Each row is a point on a landscape with many peaks, with its height.
From any point a climber steps to the highest of the 2 points nearest to it. It stops when none of these is higher. Distance is the straight distance between rows; heights are no part of it.
Q_430 height 281: [108  86 119 132 151 156 182  91 161 177 162 116 155 139 157 147 168  87
 165 105  83 149 102  92 140  76 189 147 162 120 108 174]
Q_822 height 175: [152  96 139 123 103 131 122 145 125 200 120  98 127 143 119  92 149 129
 178  79 119  94 148 138 149 153 121 160 130 154 119 125]
Q_425 height 201: [ 79 115  96 132 116  89 131 111 116 100 177 167  67 104 122 111 119 170
  63 171 138 114  97 165 115 104  76 110 147 102 142 145]
Q_236 height 589: [180 103 117 153 130 123 151 144 154 134 102 114 137 169 129 136 100 135
 172 133 167 163 118 151 180 151 117 162 195 132 164 124]
Q_655 height 516: [177 153 118 156 118  85 137 121 107  69  99 130 159 163 119 113  98 100
  71 139 140 129 145 156 163  79  94  98  88 144 125 125]
Q_97 height 256: [149  81  91 166 107 113  96 133 121 173 137  97 133 209 124  97 160 112
 199  56 106 103 115 144 156  83 111 137 128 192 107 153]
Q_746 height 389: [139 159 149 160 102 125 102 137 114 152 124 147 143 132 126 103 169 101
 105 151 104  75 165 130 114  91  89  79 106 140 108 158]
Q_117 height 507: [ 91 115  97 115 133 128 157 120 148 131 142 146  89 116 115 143 103 164
 130 155 196 149 110 145 139 168 180 134 149 108 130 132]
Q_814 height 215: [115 132 131 145 125 128 111 119  93 121  92 127 138 106 141 176  83 160
 122 101 174 155 114 101 136 153  61 201 123 119 165 105]
Q_6 height 659: [111 136 125 117  92  84 103 120 114  25 162 110 119 123 112 127  78 172
 118 115 127 118 121  89 146 165 125 172 149 125 147  88]
Q_809 height 760: [123 145 105 152  96  81 127 123 142  84 160 138 108 105 108 110  82 149
  65 116 185 107 111 163 159 177  62 154 118 110 115 130]
Q_824 height 427: [119 114 122 109 142 168  89 156 101 164 146 144 103  89 106 169 121 164
  98 179 102 119 156 156  61 117 114 116 122 125 155 121]
Q_826 height 569: [118  95  98  92 153 141 130 147 149 151  89 107 106 146 105 126 121 142
 211 110 152 159 116 117 118 136 198 123 129 152 125 108]
Q_450 height 391: [ 87 144 139 133 142  44 152  77 135  27 131 142 132 146 126 136  96 129
  73  91 129 155  76  72 170 119 112 175 131 107 137 103]
Q_667 height 159: [195 119 153 144 116 142 123 145 141 160 141 104 140 139 117 119 135 113
 165 118 112  91 149 171 134 161 117 168 169 135 129 136]
Q_611 height 123: [159 128  68 106 135 135 146 128 150  58 151 122 128 126  83 155  70 153
 126 181 150 169 134 165 126 154 181 134 184 116 149 127]
Q_342 height 213: [ 94 105 163 141 109 101 107 124 152 162 143 110 126 170 161  93 207  95
 137  77  95  77 106  88 143  93 111 107  92 152  82 140]
Q_63 height 296: [146 180 155 112 145 214 146 172 136 156  91 125 152  76 137 167 158 116
 135 151  97 173 167 137 104 154 189 102  87 113 108 116]
Q_830 height 423: [137 172 122 131 153 150 130 134 130 132 151 116 142 138 137 124 164  68
 126 151  49 120 172 124 117  60 152  93 129 156 107 156]
Q_416 height 263: [136 188 144 126 156 178 162 161 143 116  78 123 158 111 141 151 151  88
 135 156 112 182 175 135 127 117 193  84  77 142  93 133]
Q_366 height 98: [135 122  81 103 144 148 136 130 131  91 146 139 118 104 101 202  67 152
 127 178 140 199 132 144 105 134 157 160 173 100 183 117]
Q_588 height 695: [ 91 118 141  82 129 123 157 129 120 145  81 102 135 110 139  89 126 120
 147  65 181 136 114  94 151 178 174 121 103 138 108  68]
Q_23 height 438: [ 68 115 143 106 144 131 166 119 135 179 127 153 107  98 134 114 138 142
 115 128 184 140 107 127 135 156 154 111 123  96 136 122]
Q_976 height 466: [156 137  99 127 141 101 135 129 136  57 116 142 139 144  96 149  73 129
  88 134 159 164 129 156 132 115 153 118  99 151 131 116]
Q_848 height 244: [104 116 120 110 114  99 131 122 119  95 162 129  98 120 130 124 110 138
 108 167 123 116 123 132 109 112  95 118 141 100 153 121]
Q_55 height 585: [177 143 113 115 104 136 148 121 120  62 116 103 161 123 141 162  63 120
 117 166  99 163 137 103 151 126 100 169 176  71 192 106]
Q_551 height 685: [ 75  88  84 131 142  83 162 108 157  99 147 151 111 170 148 150 134 126
 131 159 150 164  58 108 130  90 156 115 190 112 147 163]
Q_394 height 531: [188 149 123 131  83 118 136 117 113  66 127 112 159 111 117 135  57 124
  90 157 119 128 141 123 162 152  69 153 138  62 159 118]
Q_276 height 583: [158 127  88 149 127 161 136 117 141 205 157 152 103 111 109 135 123 126
 139 176 132  98 128 198 133 147 110 144 214 123 139 157]
Q_468 height 325: [ 96 143 133 137 126  64 188  79 158  56 155 140 131 100 129 123  88 130
  65 126 136 156  82 107 165 145 103 167 150  72 122 128]
Q_287 height 563: [121 131 158 119 107  70 152 107 126  47 140 108 154 158 149  99 130  99
  94 139  85 128 141  68 139  54  98  85 104 120 125 116]
Q_692 height 309: [138 114  95 153 170 181 182  99 125 212 133 107 175 142 151 124 180  86
 170  92  91 159 122 114 161  71 161 133 141 132 106 174]
Q_452 height 80: [120 151 160 133 150 147 173 112 153 154 138 142 131 104 134 130 151  96
 110 170 122 124 135 129 103 121 184 113 160 103 120 157]
Q_818 height 598: [144 146 135 113 145 140 105 169 155  94  96  95 130 162 144 103 136 109
 190  80 118 142 174 134 146 133 154  95  68 191  85  96]
Q_939 height 108: [160 153 171  99 105 157 109 151 132 122 130 117 149  91 129 118 132 124
 146 120 135  96 170 123 107 202 162 146 111 125 122  97]
Q_994 height 102: [117  92 115 108 151 190 120 115  96 190 184  88 113  84 115 117 163 142
 157  88  63 109 154 138 100 133 168 145  95 131 114 154]
Q_904 height 178: [ 68 118 116 137 149  98 124 106 106  95 106 136 105 128 124 186  86 161
 108  93 168 177  77  77 134 126  81 197 123 103 172 121]
Q_249 height 446: [154 176 125 161 115 122 125 134  89 116 100 147 160 136 126 113 128  93
  55 165 127 108 155 151 130  76  82  80  83 135  97 152]
Q_57 height 432: [143 142 142 101 150 143 134 150 142  85 129  95 141 139 160 167 129  73
 172 122  52 170 165  72  99  66 150 130 113 116 152 128]
Q_82 height 592: [147 150 113 158 131 114 142 113 147 106  99 155 129 103  90 159  65 119
  58 115 153 141 115 173 136 163  74 170  91 102 117 108]
Q_677 height 639: [128 117 111 137 116 141 148 120 153 197 153 126 111 103 122 120 122 132
 141 150 181  92 124 149 150 177 130 147 187 115 126 160]
Q_217 height 479: [103 100  89 151 157 172 134  87 104 217 173 144 113 112 118 130 167 139
 141 122  87 110 123 144 103  86 154 147 146 119 135 178]
Q_712 height 188: [119 156 152 156 136 109 161 149 131 121  80 121 154 154 158 139 152  86
 145 120 133 186 153  87 145  77 132  96  80 154 128 136]
Q_602 height 542: [188 168 133 155 150 123 131 125 134  76  59 140 153 124 103 182  56  93
  70 109 133 156 115 159 160 171  73 183  91 120 111  78]
Q_197 height 331: [179 126 142 154 135 158 111 168  86 142  88 137 138 112 128 183 109 146
 129 158 114 163 142 176 105 143  65 138 106 148 163  75]
Q_966 height 340: [119 115 100 136 107  53 109 108 147  43 131 131 112 177 125 119  78 183
 151  86 154 157  80  66 180 144 148 150 168 146 137 130]
Q_69 height 246: [126 146 152 134 118 154 117 128  93 143 105 160 147  67 146 174  94 145
 100 124 152 149 113 115  99 170  63 179  95  75 150 125]
Q_60 height 124: [188 153 176 119 111 152 121 152 149 107 112  95 160 132 144 122 136  97
 170 117 110 122 171 121 128 154 143 131 123 152 121 100]
Q_579 height 560: [ 87 137 104 137 134  93 125  96 123 113 164 165 102 156 140  98 181 104
 103 157  71  79  97 132 112  63 120  66 132 148 111 140]
Q_70 height 404: [157 130 112 117 133 130 111 156 115  88 112 129 140 144 117 163 101 134
 132 150 131 152 148 152 115 106 129 129 105 155 157  92]
Q_5 height 219: [ 88  66  93 107 117 100  96 146 109 176 134 128  82 159 111 137 129 169
 172 110 156 111 101 120 113 122  92 144 136 137 174 125]
Q_251 height 120: [115 108 114  94 143 182 100 118 128 149 204 104  88  93 119  80 164 133
 164  69  72  81 155 169 113 156 208 113  98 148  82 142]
Q_673 height 422: [137 148  97 153 148 161 112 129 116 184 131 153 109 135 116 127 165 118
 140 137 105  83 147 171 114 117 146 104 132 169 106 152]
Q_978 height 69: [143 149 188 118 108 136 159 131 148 121 141 100 162 101 150 126 146  64
 153 135  70 115 154  65 102 113 135 127 143  86 123 134]
Q_320 height 480: [189 156 113 152 119 145 145 129 100 119 102 143 154  92 119 162  70 122
  30 170 118 144 138 195 134 122  73 118  95  76 124 125]
Q_938 height 194: [118 102 131 144 101  95 113 131 140 178 144 125 115 153 119 109 151 128
 146 107 145  72 118 133 139 135 116 125 141 147 121 146]
Q_234 height 235: [105  90 115 147 113 113  88 134 118 204 143  93 124 171 134  80 181 105
 161  42  94  78 118 123 148  98 108 115  88 176  89 156]
Q_311 height 605: [123 110 110 152 124  82 130 128 136 119  87 147 120 161 117 120 101 150
 130  76 206 156 109 148 178 143 135 135  89 165 119 121]
Q_95 height 593: [135  84  88 143 127 145  83 146 100 193 144 129  82 151 109 151 141 151
 151 135 115  94 120 180  98 100  67 147 153 158 154 161]
Q_271 height 344: [149 129 100 179 135 137 127 116 109 193 131 138 157 175 149 134 180  95
 157 120  79 124 122 145 129  68  82 128 155 163 126 175]
Q_519 height 83: [171 158 176 138 125 160 170 127 145 174 110 122 176 102 153 141 157  54
 137 151  72 130 164  92 114 121 148 124 155  94 109 164]
Q_12 height 568: [ 83 154 137 132 161 135 163 109  90 133 121 170 119  96 147 134 160 100
  69 195  92 136 119 118 101  63 121  71 126 101 140 155]
Q_372 height 524: [128 114 111 139 141 120 110 157 113 138  79 139 122 154 104 135 126 161
 143 107 184 152 127 181 150 132 139 104  73 193 118 101]
Q_859 height 293: [ 66 116 159 108 143 149 114 137  82 170 116 149 100  91 130 138 154 165
  91 137 148 117 119 116  90 152 106 127  69 111 156 124]
Q_727 height 84: [ 97 106 135 138 102  83 173 110 174 113 176 117 146 117 168 118 116 141
 113 149 150 128  83  65 162 163  87 163 205  67 148 143]
Q_695 height 661: [115 118 129 117 103  64 131 112 140  76 176 119 122 174 161  95 165  91
 105 141  59  92 122 106 130  40 114  79 142 132 115 132]
Q_393 height 483: [ 90  84 135 116 121 109 163 135 162 173  85 114 150 167 155 139 128 121
 162  97 165 160  96  43 161 113 129 147 149 120 161 121]
Q_65 height 336: [118 156 169  90 147 129 150 113 127  64 151 147 124  80 121 121 121 132
  75 152 119 142 141 119  97 143 173 104 104  95 129  89]
Q_520 height 361: [171 104 137 120 133 152  96 172 106 140 104 118 122 149 117 173 126 140
 164 142  81 152 149 151  93 106  87 142 119 159 167  98]
Q_29 height 113: [ 85 111 163 114 114  65 178  97 182  94 158 133 139 153 162 116 133 143
 122 131 149 140  70  67 186 157 135 148 179 102 124 123]
Q_696 height 629: [123 119 129  81 148 150 149 140 141 169  96  97 134 122 138 122 121 110
 183  86 138 145 153 100 144 152 181 133 121 129 120 103]
Q_79 height 152: [102 122 101 151  77  63 117 126 135  86 166 113 113 137 136 128  98 164
 121 137 131 122  92  81 161 134  42 174 172 109 171 138]
Q_31 height 304: [175 136 166 149 120 166  87 178  74 172  87 145 133 109 133 142 138 151
 106 147 136 129 134 170 109 159  41 123  91 132 134 122]
Q_343 height 533: [155 138  84 147 129 125 130 126 109  82 123 129 122 106 103 171  57 136
  59 157 139 153 130 176 129 111  61 156  99 102 143 118]
Q_720 height 388: [127 132 154 110 159 168 130 146 138 129 149  85 132 110 137 154 156  80
 172 118  50 143 172  98  96 110 168 137 103 124 113 141]
Q_582 height 380: [146 150 165 112 103 137  54 123  85  53 101 116 170 108 134 157  75 159
 134  84 139 118 135 112 134 173  95 201 137 144 137  68]
Q_583 height 894: [131 143 134 147 100  93 137 118 152 116 129 129 141 114 126 112 106 157
 112 111 209 119 113 141 175 198 109 155 140 117 126 122]
Q_494 height 430: [107 112 173 117 105 114 158 114 131 157 109 118 159 131 161 138 132 110
 161 119 137 126 108  35 129 136 105 172 162  87 171 119]
Q_675 height 14: [144 123  45 127 174 187 116  97 134 121 159 118 131 135 115 124 140 110
 203 112  82 138 137 177 112 105 220 114 143 164  62 164]
Q_970 height 294: [115 166 179 133 123 134 107 116 135 119 147 164 132  69 116  88 110 141
  25 126 163 106 106 152  98 199  94 130  93  82 117 134]
Q_364 height 184: [115 159  90 115 163 170 115 140 151 142 108 124 108 143 131 101 170 100
 163 112 119 125 161 169 135 143 197  73  87 191  53 132]
Q_297 height 688: [ 65 140 103 136 159 120 153 125 118 139 125 167 109 144 143 152 145 106
 104 180 126 156 101 112 100  67 135  97 136 121 148 159]
Q_726 height 488: [147 142 157 113 125 109 147 124 149  56 130  91 159 149 166 128 116  68
 134 151  71 138 160  67 123  59 137  97 126 120 141 128]
Q_136 height 509: [160  86  90 113 145 115 107 143 154  98  93 107 116 180 102 126 101 157
 214 114 150 169 106 143 134 119 193 116 137 178 101 120]
Q_300 height 439: [198 159 153 124  95 162 135 127  95 103  97 140 173  81 135 153  71 119
  69 180  99 139 156 149 109 149  92 109 101  60 136 119]
Q_567 height 81: [136 131 131 152 118 164  86 138 118 219 148 159 105 104 120 109 146 153
 108 154 142  59 142 181 106 148  77 129 153 120 130 173]
Q_507 height 88: [157 150 163 102 136 167 150 131 164 160 132 135 144  86 134 122 143 117
 137 144 126 106 162 139 118 172 201 111 144 109 112 125]
Q_252 height 125: [140 130 133 136 126 111 155 123 139 128 108 121 167 161 154 146 137  68
 110 157 112 140 133  89 123  70 101 123 155 113 161 158]
Q_365 height 300: [136 145 126 146  94  83 130 104 137  92 159 149 141 146 135  92 136 107
  82 158 145  87 134 140 141 108 119  81 158 132 115 151]
Q_761 height 70: [145 125 117  95 146 159 133 117 123  66 118 125 134 128 117 185  75 139
 159 145 116 194 135  91 106 129 185 161 157 123 174  88]
Q_664 height 658: [163 140 120 136 133 129 165 133 144 109 107 118 143 126 145 169  79 130
 153 156 148 187 118 106 154 138 127 176 177 105 183 127]
Q_795 height 283: [115 122  88 142 108  69 146 115 163  80 156 130 118 147 119 127  84 170
 126 133 169 152  93 109 180 150 127 156 186 127 145 135]
Q_411 height 464: [134 123 120 135 129 149  84 179  96 161  81 143 111 150 111 108 141 181
 110  98 184 120 129 207 134 172 126  91  44 191 101 104]
Q_900 height 567: [119 150 151 124 105 111 118  93 108  61 151 128 129  93 124 142  96 151
  93 115 148 114 118  95 131 176  89 177 132  85 146  99]
Q_596 height 253: [140 147 120 143 120 104 143 116 153  98 119 155 140 158 122 108 138  97
 130 139 168 115 137 158 150 116 166  87 150 166 105 129]
Q_995 height 286: [141 130 140 101 121 106 144 114 131  57 156 120 122 116 115 124 114 126
 101 161 114 113 155 120 122 116 155 105 142 106 132 116]
Q_788 height 154: [131 127 141 146 121  77 155 122 136  92 104 119 160 155 165 136 123  89
 117 129 149 171 122  71 140  82 111 122 112 138 150 123]
Q_522 height 536: [107  79  95 130 129 149  97 110  84 199 184 125  91 122 101 150 162 156
 144 108 101  84 120 154  87  99 111 153 142 131 162 172]
Q_949 height 193: [ 71 110 192 120 116  87 158 125 154 164 129 125 136 151 187  74 204 112
 124  90 127 104  98  71 150 121 116  89  91 134  92 118]
Q_652 height 226: [166 171 157 139 149 132 166 136 142  75  80 119 171 126 152 137 134  82
 118 132 130 182 180 113 139 105 168 104  81 159  97 114]
Q_702 height 214: [147 173  99 150 142 139 117 135 144 115 105 138 142 157 132  96 160  95
 166 127 129 114 150 162 149 114 172  81 128 192  64 139]
Q_576 height 687: [138 138 143 157 132 118 142 137 120 158  64 140 148 131 130 119 113 136
 108  90 206 151 124 148 169 174 115 142  83 144 120 115]
Q_779 height 665: [168 155 124 144  99  88 118 121 132  62 126 127 141 122  88 107  71 122
  31 117 140  87 133 166 158 163  56 142  85 105  94 111]
Q_498 height 457: [158 103 130 119 133 109 110 145 163  95 101 103 133 192 130 111 109 127
 202  88 145 154 126  96 149 120 156 125 135 167 127 114]
Q_464 height 327: [118 159 152  93 162 217 104 160 124 180 112 118 121  79 125 137 165 155
 124 137  78 132 168 139  86 156 180  97  64 115 117 112]
Q_482 height 375: [133 113 101 129 131 137 105 160  91 141 128 127 126 138 108 188 105 148
 120 173 101 133 152 142  79  85  68 136 130 120 184 127]
Q_758 height 537: [141  97 109 133 147 120 168 135 159 200  83 102 142 157 134 137 119 119
 179 117 171 163 116 108 171 127 134 147 177 124 153 139]
Q_101 height 343: [155 142 165 127 119 155  97 119  82  73  79 133 176  92 143 192  91 133
 124  99 121 152 133 103 115 148 107 184 109 127 145  67]
Q_872 height 32: [140 124 104 112 153 168 143 118 154 117 159 111 130 132 103 140 139  97
 189 139  93 136 152 151  91 102 214 128 151 140 100 145]
Q_81 height 550: [126 133 118 121 134 104 110 147 115  46 134 139 114 135 100 123 115 140
 104 107 151 133 126 151 119 118 162  99  69 175  98  91]
Q_301 height 142: [204 152 166 151 105 126 127 157 139 131 101 131 163 137 134 106 128  99
 143 135 153 111 161 151 148 168 107 121 147 135 117 118]
Q_665 height 146: [113 120 187 123 105  59 176  97 175 107 175 140 152 150 158  87 168 114
  94 140 135 124  90  83 160 128 100 106 148 110  98 126]
Q_266 height 476: [112 144 114 116 156 156 137 100 101 138 158 163 100  87 121 119 134 127
  72 212  67 100 137 150  85  67 132  92 165  88 148 145]
Q_986 height 403: [137 116 133 129 125  83 112 117 155  78  93 113 141 189 148 124  96 157
 169  74 158 172 112  37 168 128 148 141 151 158 142 122]
Q_544 height 49: [164 132 126 109 141 163 147 135 149 109 129 112 135 115 121 171 112 109
 168 162  90 159 161 123  97 123 185 143 160 125 153 117]
Q_242 height 477: [139 122 135  94 112 132  85 132 136  83 132 103 127 124 111 117 114 172
 174  93 155 111 142 112 128 190 165 137 124 164 121  70]
Q_598 height 357: [148 155 156 109 143 217 101 158 124 170 130  96 129  92 128 150 175 117
 162 118  55 128 186 141  89 133 158 133  81 133  98 138]
Q_756 height 390: [157 160 162 101 125 151 140 135 106  94 131 145 149  60 124 131 110 111
  61 181  92 126 176 139  94 122 141  90  92  78 122 114]
Q_686 height 431: [177 164 151 111 107 115 140 131 130  39 122  98 171 124 145 113 107  86
 119 138  94 133 185 100 129  98 140 100  86 115 127 101]
Q_181 height 684: [ 94 112  79 154 123 128  90 123 111 161 165 155  60 130 108 132 132 162
 119 156 163  86 112 181 120 117  89 120 155 143 145 150]
Q_499 height 140: [105 126  98 107 147 188  80 133 109 193 157 123  83 120 107  87 176 153
 158  83  98  63 131 181  99 134 169 102  98 164  70 132]
Q_669 height 384: [152 115 106 155 156 167 149 145 120 208  98 119 116 152 122 128 160 117
 166 130 135 127 132 171 136 117 134 132 149 151 120 143]
Q_200 height 699: [ 90  79 105 104 109  90 102 128 144  89 170 130  68 158  89 114 127 186
 168 129 133 110  93 131 121 141 173 130 158 136 127 126]
Q_334 height 772: [111 128 138 106 143 136 135 132 106 147  49 122 147 117 122 115 100 146
 115  55 192 158 121 125 158 193 155 143  55 148 115  63]
Q_990 height 153: [ 40 116  92 140 134  88 136 102 117 127 159 195  68 140 143 123 151 151
  86 166 151 125  64 165 121 101 112 102 144 120 124 153]
Q_580 height 367: [157 160 143 141 108 123  71 146 113 107 134 149 136 122 106 113 114 168
  48 107 156  95 145 185 114 175  90 108  50 152 111 105]
Q_321 height 315: [187 106 107 184 164 168 148 151 116 180  86 115 162 193 153 144 175  85
 188 120  76 163 118 149 137  64 104 159 165 160 147 166]
Q_148 height 171: [113 124 178 133  95  82 162 120 172 145 133 116 155 157 159  84 167 103
 119 101 162  98 105  80 179 151 125 105 128 129  93 126]
Q_841 height 657: [119 125 118  88 116  82 100 128 123   5 162 120  94 134  93 110 106 160
 115 123 114 127 122 126 126 106 160  98 104 153 112 102]
Q_554 height 489: [ 44  76 132 104 145 108 198 111 155 200 115 145 115 127 159 100 166 120
 122 113 151 134  73  94 152 133 153 110 150 100 116 127]
Q_186 height 594: [104  93  68 109 131 114 127 112 160 106 150 136  85 149  92 123 114 161
 164 139 170 137  92 162 122 143 202 115 190 134 110 139]
Q_512 height 151: [142 114  59 114 130 104 123 128 169  54 144 119 126 161  90 147  68 156
 160 157 146 179  91 126 133 122 188 137 206 122 149 156]
Q_905 height 528: [106 106  60 131 148 167 141 122 130 202 132 164  93 110 114 146 115 151
 138 181 168 123 112 190 114 135 142 131 181 124 128 152]
Q_100 height 251: [ 90 135 154 127 135 123 144 130  86 130 113 154 128 100 135 158 118 137
  86 146 145 145 127 100  94 122  90 137  95  93 164 132]
Q_911 height 478: [ 94 133 153 118 139  65 143 103 137  23 127 136 126 144 129 133 117 124
  98  75 134 161 102  69 140 104 146 124  84 141 116  97]
Q_127 height 482: [113 189 146 140 156 160 130 121 120 144 124 154 117  93 149 118 183  92
  98 174  68 122 148 113  99  64 149  63 111 134 106 145]
Q_20 height 705: [149 127 125 122 118 148 155 140 147 186 101 125 132 110 129 140 109 138
 152 135 189 137 132 172 158 200 141 151 159 100 137 117]
Q_691 height 185: [109  94 122 137 101 101  99 136 128 150 146 105 104 153 123 147 120 157
 154 116 128 113 109 103 131 135  50 174 166 111 176 149]
Q_267 height 534: [131 116 124  81 139 148  75 165 135 101 104  87 115 144 121 116 128 152
 209  79 132 129 160 119 124 159 180 120  73 181 113  79]
Q_274 height 424: [123 126 138  92 105 146  75 125  98  91 103 119 140 108 132 149  89 192
 141  76 167 108 130 125 154 198 140 191 128 141 133  57]
Q_268 height 277: [124 137 155 135 126 167 109 165  60 198  77 144 151  98 130 163 127 163
 120 135 151 149 131 130  96 159  69 146  77 105 157 111]
Q_132 height 73: [129 103 152 119 111 166  79 138 105 238 147 124 100 104 107 103 152 152
 138 107 107  61 137 150  93 167  94 142 117 113 134 156]
Q_461 height 575: [109 138 156 116 127  69 132 120 167  34 128 112 132 151 156 102 131 102
 143 103 125 164 129  71 141  96 171  91  83 168  92 104]
Q_435 height 278: [189  70 111 165 141 136 101 157 113 163  99 100 125 195 118 118 150 133
 206  81  99 132 111 162 147  94  85 165 149 187 147 143]
Q_873 height 428: [ 72 105 144 115 158 159 140 103 113 205 171 139  91  91 127 139 175 141
 126 157  79 113 117 120  79  92 146 132 159  88 136 169]
Q_325 height 381: [148 150 109 165 142 129 126 130 129 136 129 111 159 178 152 131 169  61
 161 120  63 134 152 103 120  43 116 117 130 159 125 159]
Q_400 height 223: [106  90 128  90 135 110 143  99 167  89 155 114 125 155 131 127 132 130
 180 118  83 138 103  69 128 116 171 150 177 122 157 117]
Q_613 height 591: [189 152 113 155  93  68 120 106 132  43 122 111 157 167  94 105  67 121
  74 114 146 115 134 157 195 112  65 132  96 124 114 120]
Q_50 height 160: [ 91 140 106 157 134 134 109 111 104 145 156 175  85  88 113 118 108 151
  43 183 154 108 115 183 114 116  94  96 118 113 126 155]
Q_161 height 345: [125 139 146 157  91  97 134 114 138 144 153 129 138 141 147 114 134  96
  94 162 137 101 134 115 140 129  81 128 172 101 137 160]
Q_216 height 475: [128 111 105 115 146 180 112 147 118 195 127 146  99  97 112 159 123 163
 120 177 146 122 141 200  93 154 137 125 136 132 140 125]
Q_948 height 222: [122 135 169 153  99  88 104 138 142 137 144 136 105 139 128  73 155 133
 105 118 182  66 124 150 146 151 110  98 113 154 102 131]
Q_653 height 796: [109 108 118  94 104  77  97 135 138  24 181 116 102 148  98 113 106 179
 148 129 115 120 109 110 129 154 179 128 156 145 131  98]
Q_112 height 387: [182 173 176  98 100 141  96 142 114  50 110 102 174  90 133 121 116  99
 120 123  88 128 181 115 102 146 126 122  71 120 122  77]
Q_513 height 843: [100 104  80 147 156 122 162 120 142 155 105 140 127 176 144 157 136 102
 139 164 147 167  94 118 115  65 145 111 176 122 160 174]
Q_733 height 162: [118 121  78 115 145 160  95 142 122 165 123 109 105 152 117 101 164 120
 193  77 101 105 144 177 132 111 166  94  84 193  49 135]
Q_467 height 386: [142 132 157 139 109 118 132 130 133 158 123 118 149 120 147 148 117 106
 144 149 148 137 136  97 138 156  69 152 158  96 168 130]
Q_336 height 186: [105  86  97 101 136  87 131 117 174  66 132 110 112 168 113 131  97 171
 188 133 128 170  78  79 119 123 199 131 184 126 143 146]
Q_792 height 103: [137 154 137 147 138 141 167 124 138 190 112 134 149 128 155 149 165  78
 127 168 126 137 139 102 123  99 117 110 161 103 141 172]
Q_395 height 356: [133 126  65 150 160 191 168 106  99 238 109 133 135 125 110 106 175 113
 162  97 106 127 126 179 155 130 159 126 163 154  90 153]
Q_791 height 271: [ 78 121 107 153 119  75 171 107 164  96 165 147 110 134 141 112 117 137
  87 143 183 152  85 126 161 124 111 142 168 102 127 139]
Q_84 height 782: [143 138 148 134 100 147 127 124 139 164 128 134 138  87 139 103 112 156
 121 119 200 103 128 164 156 244  99 148 147  95 115 124]
Q_208 height 335: [ 87 109 151 111 124 145 119 137 124 183 147 141  87  71 135 120 128 171
  93 149 144  95 122 119  88 160  96 150 134  77 160 139]
Q_936 height 101: [133 168 139 154 113 155  62 155 108 198 118 176 119  99 120  84 154 157
  83 151 159  65 144 198 116 162  97  94 110 140 114 153]
Q_260 height 252: [104  84 128 106 140 122 176  99 187 144 165 102 133 143 134 110 148 104
 161 108 111 131 106  84 142 126 192 138 172 116 113 134]
Q_623 height 492: [104 130 137 120  85 133 116 114 104 120 169 128 117  92 130 140 101 149
 120 150 135 116 122  86 115 169  54 182 175  67 174 119]
Q_177 height 562: [ 52  94 122 128 151 109 192  93 153 143 134 169 111 154 150 124 160 118
 123 150 162 164  55 109 151 103 173  93 163 121 110 143]
Q_700 height 378: [102 132 160 104 142 154 133 114 127 161 173 144  94  67 120 121 145 145
  94 171  91  97 125 134  81 148 145 124 162  82 151 147]
Q_449 height 333: [141 102  82 122 142 179 160 111  93 229 134  83 146 104 128 106 169 109
 178  67  95 154 138 137 147 108 169 134 146 142 107 156]
Q_749 height 321: [127 119 168 140 129 139 115 129 105 179 142 125 126 107 133 126 176 109
 122 137  78  91 141  89  79  91  84 120 125  93 127 176]
Q_25 height 254: [ 67  93 121 107 125 126 119 140  96 164 121 127  77 122 117 120 127 176
 135 116 169 113 106 123 105 132 121 138  87 130 149 109]
Q_622 height 326: [136 172 174 113 114 147  83 136 112  92 138 150 134  80 109  97 104 156
  45 117 146 103 127 151  97 196 135 114  59 115 117 103]
Q_420 height 86: [121  94 166 108 131 167 109 133 105 202 144 107 115  90 119 123 154 130
 158  96  86  90 140 108  87 148 131 162 107 108 133 129]
Q_105 height 481: [109 132  89 140 144 133 120 111 115 127 152 167 103 146 113 121 149 119
 125 159  91  90 125 144  94  77 158  90 145 152 113 149]
Q_231 height 414: [149 129 146 112 116 130  72 162  91 136 115 130 121 129 110 122 121 179
 123 100 173 109 144 171 118 176 104 130  70 161 127  92]
Q_67 height 258: [117 145 162 139  94  54 120 113 142  82 178 137 127 134 136  62 139 134
  71 124 152  77 118 133 165 139  95  92 133 120  96 132]
Q_248 height 126: [ 91 150 133 139 127 139  89 143 105 160 122 180 109 104 110 106 145 164
  59 144 172  99 125 184 108 137 117  92  76 144 114 137]
Q_612 height 683: [138 153 170 122 149 119 117 137 166  62  93  99 155 145 158 118 127 103
 174  80 134 162 160  73 159 125 154 114  61 165 102  99]
Q_923 height 295: [194  87 138 166 157 171 132 169  89 182  82  93 121 169 135 151 155 116
 198 103  76 151 128 140 129  95  87 162 134 161 157 133]
Q_476 height 347: [127 156 168 101 117 126 119 127 108  60 110 112 156 109 142 146 106 111
 125 111 126 124 147  69 110 141 129 150  98 121 142  78]
Q_250 height 353: [137 165 148 169 133 168  93 129 105 193 141 141 140  90 114  96 193  90
 110 135  56  76 161 132 100  95 101 104 118 122 108 181]

Where does a climber stop that starts at each point below?
Q_994 | Q_664
Q_435 | Q_513
Q_872 | Q_695
Q_939 | Q_664
Q_675 | Q_664
Q_79 | Q_334

Call two points neighbours if one is among the 2 nearest of the other. Go from one point of each pair to the other, from neighbour to neighbour, staying as high as possible. Name the lowest point that can't be avoided.
Q_664 and Q_583 | Q_520
Q_695 and Q_334 | Q_791
Q_653 and Q_181 | Q_700
Q_513 and Q_653 | Q_23
Q_695 and Q_612 | Q_101
